A landscape with many valleys, sampled at points; each row gives a point and its height.
A ball rolls from a point to whichever of its 2 nearest points has the largest drop for the distance, and stops where none of them is lower. Distance is the straight distance between rows; heights are no part of it.
Q551: [157 128 131  75  84  89 113 122 134 158 125 132 140 154 165  93  81 146
 169 133 152]  h=147
Q170: [161 148 132 166 169 160  96 113  95 121  90 120 111 117 121 151 142 124
  86 171  89]  h=448
Q832: [163 124 134  54  64 126 130 149 100 129 125 136 160 147 152 128 132 158
 178 121 171]  h=192
Q740: [132 102 119 131 185 110 102 117 159  93 110 136 116 114 158 166 148 129
 144  81 106]  h=288
Q159: [144  96 162  57 120 105  87 114 104  94 114 201 156 127 125 106 145  99
 137 115 143]  h=341
Q942: [129 158 148 124 126 116 112 148  95 172 108 117 121 126 125  89 107 133
 140 179 140]  h=119
Q265: [133 110 136 128 158 109 151 152 176 133 147 142  98 150 117  70 129 135
 137  82 146]  h=131
Q690: [133 163 113 151 160 130 107 122 122 131 104  95 134 104 117 164 126 124
 122 186  68]  h=473
Q452: [141 107  98  99  91 124  91 156 113 134 124  98  95 134 198  82  96 134
 171  85 157]  h=118
Q194: [149  85 136 123 131  92 159  96 173 136 121 195 143 147  94  95 138 138
 156  92 160]  h=62
Q235: [149 150 161 124 141 129 110 147  83 150 116 113 124 125 128 111 127 140
 107 197  95]  h=156
Q41: [137 127 150 165 170 175 133 137 102 144 121 186 127 135 137 168 118 134
 109 153   4]  h=551
Q640: [152 145 163 130 189 124 124 153 178 131 122 127 124  92 139 142 132 109
 121  81  99]  h=223
Q963: [167 124 116 112  60 126 167 100 137 128 150 127 147 157 122 129 133 144
 155 114 195]  h=417
Q973: [156 116 139  89 148 119 136 116 153  89 131 167 149 161  86 128 141 142
 115 127 115]  h=210
Q34: [132 153 147 150 172 153 127 167 156 124 137 111 130 105 119 159 123 130
 106 114  58]  h=168
Q111: [ 76 112 132 161 127  96 136 115 137 153 131 133 114  98 162 132 117 104
 134 101 134]  h=495
Q299: [136 128 143 110  70 144 104 128 111 142  87 110 103 141 133 102  78  99
  94 113 193]  h=259
Q133: [155 147 140 137 174 150 130  97 184 104 118 179 149 146  80 184 126 102
 106  97  88]  h=446
Q899: [123 147 165 170 144 149 146 150 110 144 136 130 140  79 123 160 169 106
 110 111 146]  h=528
Q89: [117 124 136 143 103 105 114 118 108 164 107  75 117  69 179 148 128 125
 143 163 116]  h=239
Q970: [199 131 155 141 163 132 150 140 142 140 100 117 113 132 123 116 158 159
 116 138 125]  h=635
Q940: [129 107 159 118 113  96 129 103 109 128  76 177 163 140  83 158 144 116
 107 151 142]  h=346
Q825: [ 93 116 178 122 153 146 142 144 135 104 130 181 130 160 101 162 118 112
  63 104  67]  h=453
Q807: [181 129  87 112 119 135 111 122 137 138 130 134 113 164 162  57 109 125
 175  99 182]  h=122
Q401: [102 161 175 124 150 109 140 162 157 138 126 124 128 120  94 144 101  97
  93 120 110]  h=641
Q308: [120 120 167 142 164 125 145 144 163 128 138 165 131 100 127 142 159 107
 134  67 121]  h=260
Q786: [134 104 134 149 152 127 147 115 146 137 138 182 110 132 133  82 156 120
 152  83 165]  h=98
Q841: [152 168 121  99 152  95 124 127 166 123 152 111 146 126 113 140 113 125
 153 140 122]  h=193
Q502: [169 116 126  69 121 116 119 118 167 102 123 148 144 172  96  76 106 129
 142 109 171]  h=132
Q750: [127 115 126 161 136 179 127 177 118 132 142  65  85  93 147 105 151 152
  92 135 120]  h=467
Q531: [130 139 167 125 129 174 116 111  79 112 157 126 102 130 136 121 150 111
  55 160 116]  h=249
Q533: [166 113  90 100 120 138 118 116 131 108 125 163 123 184 121  67 125 145
 177 117 175]  h=102
Q692: [115 117 103 136 171 154 117 129 130 103 124 127 115 136 148 150 113 171
 115 160  14]  h=516
Q166: [ 90 119 130 145 128  92 171  73 154 138 132 163 131 153 122 154 105 132
 103 136 110]  h=622
Q627: [154 125 142 146 125 167 126 104 105 135 123 150  96 136 113  82 146 115
  99 116 185]  h=398
Q374: [ 78 158 118 153 124 152 120 141 115 180 169  85 130  61 133  92 120 103
 150 171 110]  h=479
Q926: [152 154 142 185 140 160 163 146 137 170 183 106 111  87 142  93 159 123
 112 121 136]  h=106
Q224: [132 142 149 172 115 132 150 110 125 171 138 133 125  99 125 134 143  90
 119 103 184]  h=515
Q270: [102 110 162  86 103 129 133 131 109  83 134 162 133 164  95 130 146 111
  79 130 141]  h=421
Q774: [124  86  93 123 108  91 138 108 112 116  85 130 122 169 122 128 119 178
 141 156 153]  h=292
Q768: [ 93 118  86 121 139  87 143  68 153 114 151 162 138 154 128 141 111 155
 131 141 134]  h=605
Q162: [139 128 142  87  99  75 111 123 131 143  89 130 168 122 114 164 118 114
 163 132 174]  h=569
Q868: [142 149 116 107 101 114 117 155 150 153 139  92 119 133 139  93  96 111
 156 104 180]  h=158
Q656: [164 100 128  93  84 108 139 107 137 107 118 169 183 139  83 128 160 122
 160 114 190]  h=464
Q282: [112 138 120 181 119 128 145 102 135 174 141  86  88 110 159  82 100 118
 113 158 132]  h=477
Q9: [148 115 157 115 180 113 118 128 163 117 118 196 159 124 108 126 154 114
 157  87 124]  h=241
Q646: [ 52 145  80 155 117 140 149 124 128 112 154  96 127 123 105 145 120 115
 130 153 125]  h=529
Q967: [192 124 152 105 113 150 102 122  97 126  91 150 156 114  93 114 168 112
 153 109 193]  h=101
Q732: [157 116 149  60  90 111  89  90 124 122 110 200 171 143 112  90 116  93
 150 123 171]  h=356
Q90: [120 142  89 148 145 101 105 136 133 139  94  83 129 106 130 169 116 129
 145 156 105]  h=496
Q363: [144 129 146 108 132 154 112 159 102  77 121  86 125 113 130 160 168 128
  95 123 135]  h=337
Q635: [166 136 124 118  91 143 118 134 114 148  87 153 149 132  82  96 130 108
 172 107 219]  h=75
Q801: [ 59 134  66 173 132 131 154 150 163 142 159  77 122 102 114 137 122 112
 134 116 105]  h=509
Q764: [158 147 176  85 131 117  89 150 101 154 104 146 138 122 129  80 116 106
 137 139 150]  h=79
Q516: [122 152  89 136 170 134 143 121 185  97 155 116 127 143  93 151 118 123
 121 111 100]  h=323
Q865: [ 90 137 117 134 133 148 132 129 125 122 166  89 119 103 144 113 134 136
 126 164  70]  h=469
Q504: [134 161 146 144 171 152 129 120 127 115 155 159 127 123 111 115 148 110
 118 122 113]  h=258
Q603: [111 146 142 168 126 179 152 145 119 125 131 126 134 132  96 190 130 130
  73 151  44]  h=416
Q566: [125 144 114 111 149 113  95 106 108  93 101 133 146 137 107 170 135 117
 132 151 120]  h=408
Q20: [122 144 138 134 168 135 109 178 146 133 126 126 115 113 111  91 119  94
 133  77 169]  h=213
Q521: [115 136  73 134 121 138 135  99 153  90 194  73 108 125 157 123 131 130
 129 135 119]  h=376
Q301: [141 152 143 111 145 130 107 110  93 132 151 172 128 151 150  70 141 131
 161 152 133]  h=190
Q309: [130 139  71 182 169 144 153 136 179 118 132 102 136 125 111 174 129 138
 138 102  75]  h=286
Q176: [118 119 106 123 171 128 110 138 146  87 144 120 108 128 144 121 142 127
 138  95 125]  h=256
Q792: [166 156 135 164 111 164 126 154  92 180 145 125 119 114 129  78 132 117
 144 130 208]  h=38
Q653: [123 165 124 114 114 130 111 113  96 148 144 167 143 143 130  82 113 110
 176 131 169]  h=174
Q508: [110 153  97 162  80 134 138  95 107 161 146  98 107 134 160  86  96 114
 143 148 166]  h=491
Q912: [164 156 111 186 124 162 132 142 128 170 166  92 104 105 140  83 136 109
 128 128 178]  h=70
Q43: [119 151 135 180 153 116 151 141 137 159 107 142 156 110 116 187 109 143
 136 154  52]  h=347
Q769: [ 99 111 121 134  75 115 122  78  99 132 100 142 108 144 149 126 109 115
 123 127 179]  h=338
Q556: [116 164  98 199 146 138 142  80 126 167 149 109 131  89 136 128 141 119
 145 172  94]  h=546
Q205: [115 118 132 114 180  86 114 119 160 121 108 191 169 121 128 179 134 125
 151 106  96]  h=204
Q244: [130 112 169  66  81 119 122 121 111 117 131 152 122 151 156  94 113 133
 125 109 159]  h=232
Q138: [172  96 184  94 155 149 143 134 146  89 115 198 150 145  84 126 173 130
 106  94 105]  h=245
Q981: [168 136 136 133  67 162 149 115 109 132 140  76 105 144 149 112 132 145
 102 138 183]  h=387
Q906: [154 107 153 132 102  97 166 147 158 155 113 115 138 115 106 145 158 134
 131  81 176]  h=489
Q172: [171 102 142 132 107 106 170 103 153 129 112 147 158 125 100 159 165 136
 148 107 175]  h=476
Q207: [118 139 101 120 172 124 117 133 111 100 122 151 127 179  91 109 126 140
 131 175 105]  h=482
Q990: [127 128 111 164 158 164 122 134 136  97 114 108 107 120  98 156 151 112
  90 106 138]  h=637
Q112: [121 136 176 127 143 144 147 157 116 122 125 166 151 122  75 157 165 109
 104 106 141]  h=530
Q775: [115  89 174 150 140  99 153 106 139 140  91 185 130 127 130 143 143 138
 120 104 125]  h=287
Q173: [ 61 142  96 112 122 135 131 154 114  91 162 116 139 150 103 128 119 132
 120 148 109]  h=550
Q258: [145 135 110 134 158 133 115 136 125 119 104 132 106 165  89  87 119 138
 133 144 149]  h=470
Q932: [129  98 150 101 124 136 132 173 124 108 114 149 126 147 104  98 142 130
 139  80 180]  h=271
Q793: [101 132 169  93 116  90 142 108 146 105 155 140 156 122 137 178 133 118
 110 122 116]  h=466
Q222: [147  49 147  58  97  93  90 101 115  89  76 199 162 143  99 102 129 121
 117 136 130]  h=318
Q255: [130 129  96 111 123 112 141 114 168  82 150  79 136 134 132 177 146 162
 128 106 124]  h=294
Q81: [152 135 115  58  45 137 128 140 113 147 121 140 159 172 175  90  89 154
 165 114 160]  h=172
Q474: [121 125 119 100 107 120 151 141 118 107 163  87 128 123 147 145 153 163
 133 136 135]  h=263
Q783: [180 162 113 145 147 127 125 127 109 144 140 115 126 122 134 106 151 137
 179 153 150]  h=462
Q891: [110 129 108 143 155 108 136 166 159 136 122  91  93 120 135  96  99 133
 126 122 115]  h=289
Q57: [153 126 135 120  65 132 133  62  92 142 114 134 116 158 152 108 101 129
 120 159 168]  h=355
Q544: [102 147 113 160 157 196  99 156  95 112 146  93 135  70 118 144 163 115
 101 157  77]  h=662
Q976: [160 130 137 144 132 142 101 107 120 145 131  84  83  95 182 102 129 110
 117 127 149]  h=182
Q266: [174 129 156  90 108 128  98 113  95 115 119 151 157 118 137 143 174 114
 159 129 165]  h=121
Q361: [168 101 159 129 134 129 126  86 128 120  97 179 127 151 102  82 147 118
 114 122 154]  h=383
Q638: [124 137  93 153 149 132 156 145 154 106 136 117 161 126 109 212 138 162
 139 127  64]  h=319
Q592: [133 142 136  99  91 135 128 164 126 109 144  61 135 110 128 154 139 131
 120 128 160]  h=297
Q340: [ 91 140 145 131 167 137  94 113 102 118 131 138 115 111 146 125 117 106
  90 173  48]  h=586
Q901: [167 136 174 137 123 144 141 119 146 135 101 121 117 125  99 133 136 112
  60 118 169]  h=361
Q729: [115 101 159 129 135  93 144 116 110 129  99 172 152 134 127 186 153 144
 119 142  92]  h=317
Q97: [135 126 152 147 114 127 126 164 109 158  86 103 126 101 113 145 132 126
 118 135 168]  h=537
Q292: [147 149 175 119 157 143 140 132 133 124 129 186 151 162  81 172 120 105
  81 130  46]  h=472
Q356: [ 88 127 133 141 128 115 193 139 150 125 171 127 143 131 118 155 142 153
 130 130 103]  h=367
Q576: [154 136 115 109  72 184  85 156  78 130 130  89 115 116 175 109 125 112
 125 103 194]  h=191
Q48: [142 137  82 158 136 142 148 119 127 109 106 103 106 166  86 124 132 156
 113 147 144]  h=452
Q995: [157  85 145  81 155  71 108 122 156 111  77 173 167 127 109 156 137 146
 141 116 114]  h=251
Q937: [176 107 159 104 145 105 125 101 141 108 126 133 121 113 166 135 162 147
 136 112 123]  h=207
Q647: [110  96 179 110 121 106 136 111 119 129 124 176 120 128 154 108 143 128
 116 110 139]  h=261
Q417: [160  68 105  94  92  90 128 108 163 112 111 139 118 152 141 103 126 141
 151  76 179]  h=442
Q453: [175 113 153 116  52 149 126  92  83 136 104 125 112 135 150 122 136 129
 105 132 188]  h=370
Q873: [168 118 107 105  68 162 101 130 125 134  99 108 104 139 158  99  99 107
 129  79 203]  h=224
Q261: [106 104 140  96  98 132 130 137 100  93 120 115 106 164 111 116 121 145
  89 130 149]  h=396
Q671: [125 157 125 116  94 123 100 149  89 178 114 134 133 133 157  83  88 115
 186 138 164]  h=154
Q117: [ 50 140 112 151 153 121 132 116 122 110 147 159 153 111 139 186 133 119
 139 129  74]  h=696
Q378: [ 91 107  66 176  77 148 145 141 125 161 165  52 101 100 157  98 129 126
 153 138 140]  h=397
Q642: [147 136 161 121 160 137 138 167 108 127 100 163 143 154  72 134 146 129
 108 144 105]  h=518
Q399: [151 128 146 113 176 126 106 127  92 114 136 166 128 128 152 102 154 149
 152 162  88]  h=208
Q484: [162 149 170 130 150 149 121 103 129  99 114 139 136 116 112 175 148 101
  77 125 105]  h=390
Q122: [155 153  84 168 163 156 144 159 126 135 148  84 119 117 107 114 165 150
 162 156 124]  h=450
Q85: [149 118 120  73  62 153 103 107  85  83 112 137 143 164 127 129 132 116
 132 116 181]  h=404
Q457: [ 61 127  98 171 155 162 106 113 116 113 139 128 135  82 140 170 141 105
 128 148  48]  h=684
Q915: [ 88 158 132 150 137 137 158 162 151 144 162  95 167  86 108 177 129 136
 139 146  45]  h=265
Q625: [133  60 143  50 109  79 116 109 155  89  92 183 178 138  98 139 128 143
 120 111 143]  h=290
Q411: [140 137  76 157 142 148 145 127 103  94 130 101 133 138 103 157 167 153
 146 157 129]  h=434
Q877: [ 83 112 122 141 135 100 143 147 127 136  96 151 128 149  81 130 115 124
 117 115 145]  h=413
Q924: [113  93 135  98  84  80 143  80 127 146 125 157 145 136 175 135 120 161
 157 121 161]  h=527
Q206: [129 132 101 194 134 117 143 127 124 160  98  94 115  99 131 159 137 136
 131 145 128]  h=519
Q617: [116 112 181 120 123 147  97 140  76 140 101 149  94 126 144  83 111 111
  83 139 149]  h=634
Q195: [102 143 122 172 150 185 118 152  99  92 123 108 133 101  88 185 158 120
  88 123 101]  h=649
Q371: [127 158 173 138 106 155 150 128 136 141 167 102 110 111 104 123 123  98
  66 130 161]  h=320
Q505: [ 91 109 124 153 146 129 149 152 104 127 125 134 104 135 134 112 138 165
 124 146 105]  h=312
Q25: [148 124 104 128  79 105 163 146 134 152 167  63 123 112 170 126 138 168
 166 138 134]  h=234
Q925: [139 149 149 122 136 141 125 109 136 113 155  86 122 110 154 141 143 139
  99 164  65]  h=445
Q181: [117 137 123 121 148 130 149 139 161 113 149 156 173 144 117 225 118 152
 121 123  35]  h=350
Q51: [143 130 134 184 156 190 151 191 138 151 136  86 109  91 126 132 147 163
  85 139  71]  h=444
Q77: [ 87 133 104 216 160 200 148 140 139 129 140 124 109  99 112 153 130 113
  91 117  79]  h=465
Q787: [123 182 110 141 103 168  97 122  99 144 146  87 124 104 122 112 110  81
 113 144 187]  h=436
Q75: [146  96  89 109  69  85 160 108 170 138 142 110 134 164 140 135 121 147
 157  82 187]  h=428
Q882: [124  87 144 110 171  97 127 109 138 105 101 221 152 182  94 144 113 142
  90 138  64]  h=557
Q283: [109  88 109  75 127  81 107  99 161  86 122 167 156 142 117 137 115 131
 143  91 159]  h=321
Q461: [142 155 117 161 114 127 143  81 123 144 143 117 118 125 138 125 124 116
 131 132 169]  h=504
Q727: [146 164 122 149 118 163 151 127  94 124 163 118 130 131 102 126 170 134
 122 171 142]  h=420
Q118: [122 126 161 156 172 132 120 133 112 152 104 147 120 102 152 140 123 133
 103 165  37]  h=568
Q451: [113  87 138 107 138  78 142  84 143 135 119 217 150 159 110 102 112 138
 136 131 144]  h=104
Q629: [123 114  98 135 105 100 128  99 132 127 119 132 145 121 138 159 142 111
 174  87 195]  h=128
Q229: [109 117 117 169 172 167 135 168 127 132 117 146 116 141 120 135 108 159
 122 146  16]  h=535
Q824: [ 96 116  96 131 167  83 124 133 169 124  90 157 138 161  79 148  91 133
 128 121 120]  h=385
Q489: [155 124 170  82 172 107 114 143 128 113 121 164 129 139 146 127 137 154
 120 142  63]  h=235
Q669: [156 136 104 136 153 105 113 138 116 140 122  96 126 109 168 122 154 163
 186 154 100]  h=474
Q123: [107 150 176 141 102 155 144 126  93 142 167 104 115 107 131 124 137 117
  69 172 121]  h=279
Q752: [149 183 129 128 178 134 113 121 132 110 162 131 149 131 111 137 142 120
 143 158  80]  h=231
Q19: [152 119 100 143 146 135 109 136 145 114 121  65  84 108 154 133 143 120
 128  99 139]  h=219
Q52: [149 101 122 138 175 121 139 140 157 119  73 186 140 172  77 152 113 159
 114 129  77]  h=579
Q208: [151 106 109 188 112 122 144 141 135 181 111  68  90  96 153 126 145 140
 118 124 152]  h=533
Q496: [100 128  89 107 109 138 105 144 117 135 153  63 106 103 176  70 104 135
 163 158 100]  h=362
Q398: [136 118  80  92  90  96 128  90 110 119 137 150 169 164 132 150 128 166
 188 137 181]  h=543
Q145: [161 111 139 191 162 166 162 157 154 138 108 128 106 123 117 169 142 147
  94  92  97]  h=611
Q318: [134  89 125 103 132  99 159  81 179  92 125 177 160 180  76 134 123 152
  92 129 124]  h=252
Q415: [117 134 163 120 107 103 124 111 133 154 107 117 107 133 138  97  80 109
 101 126 156]  h=300
Q888: [ 84 155 127  91 104 108 134 123 107 118 155 137 148 168  98 122  98 121
 117 173 130]  h=570
Q883: [147 156 156 100 105 109 122 131 119 133 110 114 146 125  88 146 122 109
 122 138 168]  h=555
Q443: [124 128 148 129 126 152 116  99 100 107 161 113  86 126 167  90 130 126
  93 139 130]  h=217
Q714: [118 156  93 129 145 129 131  83 172  96 172 107 108 145 125 115 116 120
 116 126 123]  h=353
Q418: [ 82 116  76 135 147 104  96 103 131 107 117 107 126 106 153 154 119 139
 149 154  84]  h=520
Q421: [116 125 104 115 172 133 137 160 138  88 168 117 127 138 138 128 146 179
 148 140  67]  h=298
Q247: [162 140 122  65 146 107 126 135 176  94 155 130 148 153 106 114 124 142
 148 100 145]  h=169
Q854: [104 143  95 128 116 103 127 144 142 158 128  73 106 119 148  86  84 143
 151 174  99]  h=333
Q849: [152 163  65 160 142 123 122 154 150 139 147  58 130 120 115 118 132 113
 175 138 143]  h=468
Q448: [104 114 140 169 138 121 169 116 172 153 150  95 107  95 171 154 124 137
 100 116  59]  h=424
Q836: [ 91 128 136 171 149 159 114 137 116 129 123 103 128  56 158 160 150 111
 115 136  65]  h=674
Q437: [120 108 106 118 145 127 116 145 134 129 146 134  89 157 155  50 113 131
 159  83 164]  h=150
Q879: [ 97 180 114 124 101 149 117 116  93 146 166  97 144  97 124 118 113  92
 139 175 135]  h=458
Q573: [ 83 118 122 136 151 107 169 150 134 127 133 165 141 158 108 150 128 169
 134 139  87]  h=340
Q416: [169 121 146 165 172 149 144 142 148 136  85 162 135 147 100 186 123 149
 113 117  61]  h=596
Q860: [142  87  90  82  52  93 140  92 115 137 114 152 170 161 166 131 113 156
 184 107 185]  h=538
Q127: [ 95 112 139 120 155 147 126 123 135  81 144 152 111 141 132 167 131 120
  87 115  64]  h=425
Q578: [ 93 110  98  93 130  72 119 122 166 132 114 150 149 149 103 136  87 121
 158  95 160]  h=348
Q287: [ 84 137 138 115 160 109  95 127 112 125 122 154 122 125 139 107 105 109
 128 153  96]  h=604
Q257: [115 116 159  78 109  90 135 122 165 114 160 115 136 120 163 141 122 129
 122  94 142]  h=486
Q791: [ 90  91 152  79  89 107 117 124 118 105 102 183 144 162  92 122 113 104
 102 117 163]  h=439
Q759: [121 143 136 115 178 138 118 153  94 119 127 178 141 178  92 120 130 134
 100 172  57]  h=499
Q724: [129 101 138 126 171 124  96  98 120  97  89 190 111 163 114 127 123 118
  89 135  95]  h=536
Q155: [ 92 111 118 127 106  69 158 110 149 151 146 122 135 112 172 145 118 141
 164 123 134]  h=513
Q606: [130 131 124  94  69 162 107 128  60 109 149 115 118 148 162 105 130 141
 128 157 155]  h=205
Q204: [118 150 154 120 139 134  99 166 123 151 147 122 112  86 153  89 126  95
 144 107 153]  h=177
Q670: [179 139 162 143 131 125 174 134 149 161 159 107 104 111 163  97 151 135
 123 109 141]  h=140
Q968: [157 139 152  91 162 130 136 165 142 100 150 115 121 140 135 122 136 174
 117 144  72]  h=268
Q958: [135  90 138  83 111  83 131 134 145 115  79 138 132 159 103 118 110 164
 121 137 147]  h=322
Q903: [100 148 131 165 150 101 154 131 162 161 141 120 155  85 131 182 127 123
 152 135  91]  h=309
Q649: [ 86 137 170 103 103 128 123 111 101  97 146 145 138 118 117 160 142  91
  93 121 147]  h=440
Q147: [112 147 122  83  88  99 133  81 127 127 153 173 162 173 109 120  96 126
 144 152 167]  h=583
Q874: [153 137 118 157 167 121 115 187 170 162 136  84  96 120 126  82 121 111
 137  87 145]  h=247
Q332: [ 92 133 162 129 118 108 122 109 116 144 141 102 131  71 184 151 122 115
 116 156  90]  h=277
Q317: [163  99 150 113  90 124 122  78 106 116  86 196 154 147  67 111 148  94
  96 151 162]  h=366
Q400: [145 132 111 112  78 152  87 151 122 149 136  60  86 109 194  90  98 120
 139 104 157]  h=152
Q487: [196 131 153 161 154 148 158 105 159 123 123 124 118 135 130 150 160 153
  93 117  97]  h=625
Q16: [151 136  98  81  46 161 105  90 109 111 114 137 148 178 156 121  94  96
 146 103 188]  h=419
Q885: [171 133 166 107 127 105 131 133 133 139 139  91 114  94 171 130 145 153
 139 136 121]  h=176
Q433: [ 72 156 154 130 161 134 115 170 114 130 136 141 130 131 103 123 111 104
 103 135  92]  h=623
Q577: [164 139 147 105 155 159  82 124 110  78 116 121 125 129 112 139 163 106
  92 130 136]  h=363
Q784: [159 161 178 140 153 137 116 127 136 135 130 100 116  89 134 142 140 111
  77 141 110]  h=418
Q738: [171 127 147  93 125  94 104 141 143 152 107 128 127 126 153  94 116 130
 165 114 150]  h=117
Q278: [105 150 162 198 168 198 132 151 142 149 141 153 127  95 109 168 121  96
  79  99  76]  h=485
Q50: [150 135 132 129  93 156 174 126 109 130 158 111 125 147 109 115 159 149
 135 126 181]  h=403
Q329: [149 133  92 148  71 135 122 114 107 151 101 137 146 136 118 129 124 101
 170  92 218]  h=100
Q789: [ 82 142 104 164 131 138 150 156 154 159 171  82 126  75 135  98 124 113
 145 134  89]  h=490
Q325: [117 126 161 161 155 159 152 149 123 140 134 148  98 132 117 102 141 133
  88 116 127]  h=285
Q763: [109 140 101  99  53 146 115 141  71 130 139  91 136 128 172 120 109 138
 166 157 146]  h=181
Q950: [104 118  83 147  89 173 123 131 115 154 174  51  96  88 162  62 125 130
 145 168 118]  h=381
Q305: [ 82  99 161 131 108 120 131 130 112 133 103 188 121 142  85  97 120  97
 104 101 179]  h=435
Q180: [124 104  67 158  95  97 142 102 112 154 103 118 109 154 147 116 104 157
 160 147 159]  h=270
Q782: [146 140 122 146 143 127  91  85  89 116  90 127 111 132 124 134 124 113
 109 164 136]  h=429
Q962: [ 96 112 135 174 115 121 198 148 156 161 162  96 119 100 144 133 140 154
 114 125  96]  h=393
Q33: [125 122 118 184 147 141 184 165 154 162 126  93 112 114 121 137 118 173
 109 141  71]  h=423
Q779: [124 137 116  91 135  85 119  59 154 115 152 166 158 159 124 133 105 111
 134 141 139]  h=592
Q468: [ 98 101 145  86 123  96 134 139 145 101 106 131 122 160 116 145 109 154
  85 127 110]  h=360
Q201: [128 118 132 157 129 108 139 189 104 180 100 108 118 114 126 114 137 152
 152 132 156]  h=523
Q231: [137 146  90 155 170 147 111  99 139 100 123 117 127 130 124 177 126 132
 118 154  51]  h=494
Q737: [ 93 156  84 119 120 101  95 109 123 140 136 108 140 124 136 126  93 106
 172 146 147]  h=195
Q554: [100 125  87 145  86 155 123 162  95 146 152  80 109  99 160 110 137 116
 141 123 174]  h=412
Q620: [124 131 132 187 157 106 146 116 154 178 137 120 103  83 168 122 126 110
 141 112 112]  h=475
Q634: [152 127 127  79 120 130  82 107 108  72  94 120 138 152 101 149 142 106
 117 135 158]  h=386
Q273: [118 156 156  74 175 112  92 159 136 101 145 153 156 134 103 129 128 106
 137 122 104]  h=451
Q476: [116 127  82 135  61 163 150 163 101 151 162  85 108 145 164  86 118 150
 170 114 174]  h=427
Q859: [ 94 147 132 183 157 203 147 142 110 133 146 129 116 124  90 132 122 122
  67 161  56]  h=441
Q146: [102 129 135 177 151 135 131 112 158 154 136  95  94  84 154 109 109 111
  90 134  88]  h=454
Q546: [104 124 135  98 136 122  72 130  91 120  87 149 100 141 139  95  94  98
 128 126 148]  h=621
Q939: [155 126 140 131  91  99 135 112 110 154 117  83 115 112 172 131 128 151
 148 150 140]  h=206
Q895: [109 137 146  93  72 139 135 147 116 136 159 104 119 133 151  91 102 118
 131 105 159]  h=198
Q870: [164  77 107  92  62 116 135 108 164 109 109 158 159 144 106 104 131 129
 163  76 205]  h=455
Q777: [128 137 127 157 118 182  99 125  82 137 120 125 108 102 138 109 136  91
 100 126 183]  h=415
Q163: [105 134 131 121 121 146 114 179  95 137 113 130 120 126  96 102 121 100
 132 100 196]  h=246
Q571: [167 149 154 109 115 144  99 126 111 130 145 127 125  99 158 108 145 101
 153 107 178]  h=146
Q230: [ 92 128 118  86 193 115 106 159 148  92 140 179 157 161 100 146 120 133
 129 119  70]  h=426
Q584: [126 136 110 115 126 159  85 131  74 100 147 106 102 128 158  90 141 130
 145 160 123]  h=229
Q720: [134 161 142 158 144 140 153 107 166 125 126 135 138 124  98 201 127 110
 102 110  92]  h=422
Q87: [105 117 129  93 164 122 120 113 138  87 140 168 152 159 124 186 111 139
  94 141  47]  h=389
Q927: [119 100 142 131 100 107 150 183 104 167 115 124 133 116 144 110 139 139
 171  90 186]  h=514
Q71: [ 92 118 142  93 127  72 154 156 139 139 139 139 157 146 124 128 110 173
 147 141 118]  h=369
Q743: [114 160 127 149 164 176 128 170 162 144 153  94 143  89 109 144 116 128
 124 149  23]  h=218
Q44: [ 98 152 111 194 130 140 131 129  91 173 117 112 126  96 119 122 134 121
 129 181 133]  h=534
Q698: [150  94 131 165 155 140 140 116 150 106  88 136 110 125 117 160 151 129
 105  84 141]  h=626
Q534: [111 110 170 114 110  84 165 167 147 159 122 145 132 118 124 123 129 134
 136  82 168]  h=503
Q703: [111 126  67 110 107  79 112 132 131 155 137  98 138 133 170 123  86 134
 198 132 148]  h=225
Q467: [122 119 104 104 119  96  85 102 135 121 120 138 131 125 166 136 116 105
 172 103 165]  h=159
Q509: [127 124 103 163 180 140 118  89 134 105  95 159 105 152 111 147 123 127
  97 136  84]  h=517
Q657: [113 111  73 125  70 126 141 153 107 133 137 103 133 154 149 130 123 137
 179  91 191]  h=438
Q454: [120 134 137 177 131 164 151 131 146 149 119 117 137 107 124 207 103 141
 115 149  16]  h=384
Q60: [119 107  48 141 114  91 118  96 148 136 145  87 116 135 170 128 113 151
 176 134 139]  h=248
Q814: [170 131  89 171 171 146 127 144 173 108 131  71 102 118 132 135 152 135
 135  98 103]  h=250
Q622: [110 114 103  72  76 126  88 142  99 109 124  87 125 127 185 124 110 146
 173 120 148]  h=153

Call two points neighbours if one is among the 2 nearest of the other. Go from one point of each pair to the other, from neighbour to neighbour, staying as low as possible. Name the highest point that can't be avoided.
Q34, Q533 | Q308
Q194, Q533 | Q437
Q205, Q973 | Q138
Q976, Q452 | Q584

Where does a ball stop that starts at each point below?
Q173 | Q764
Q554 | Q635
Q261 | Q635
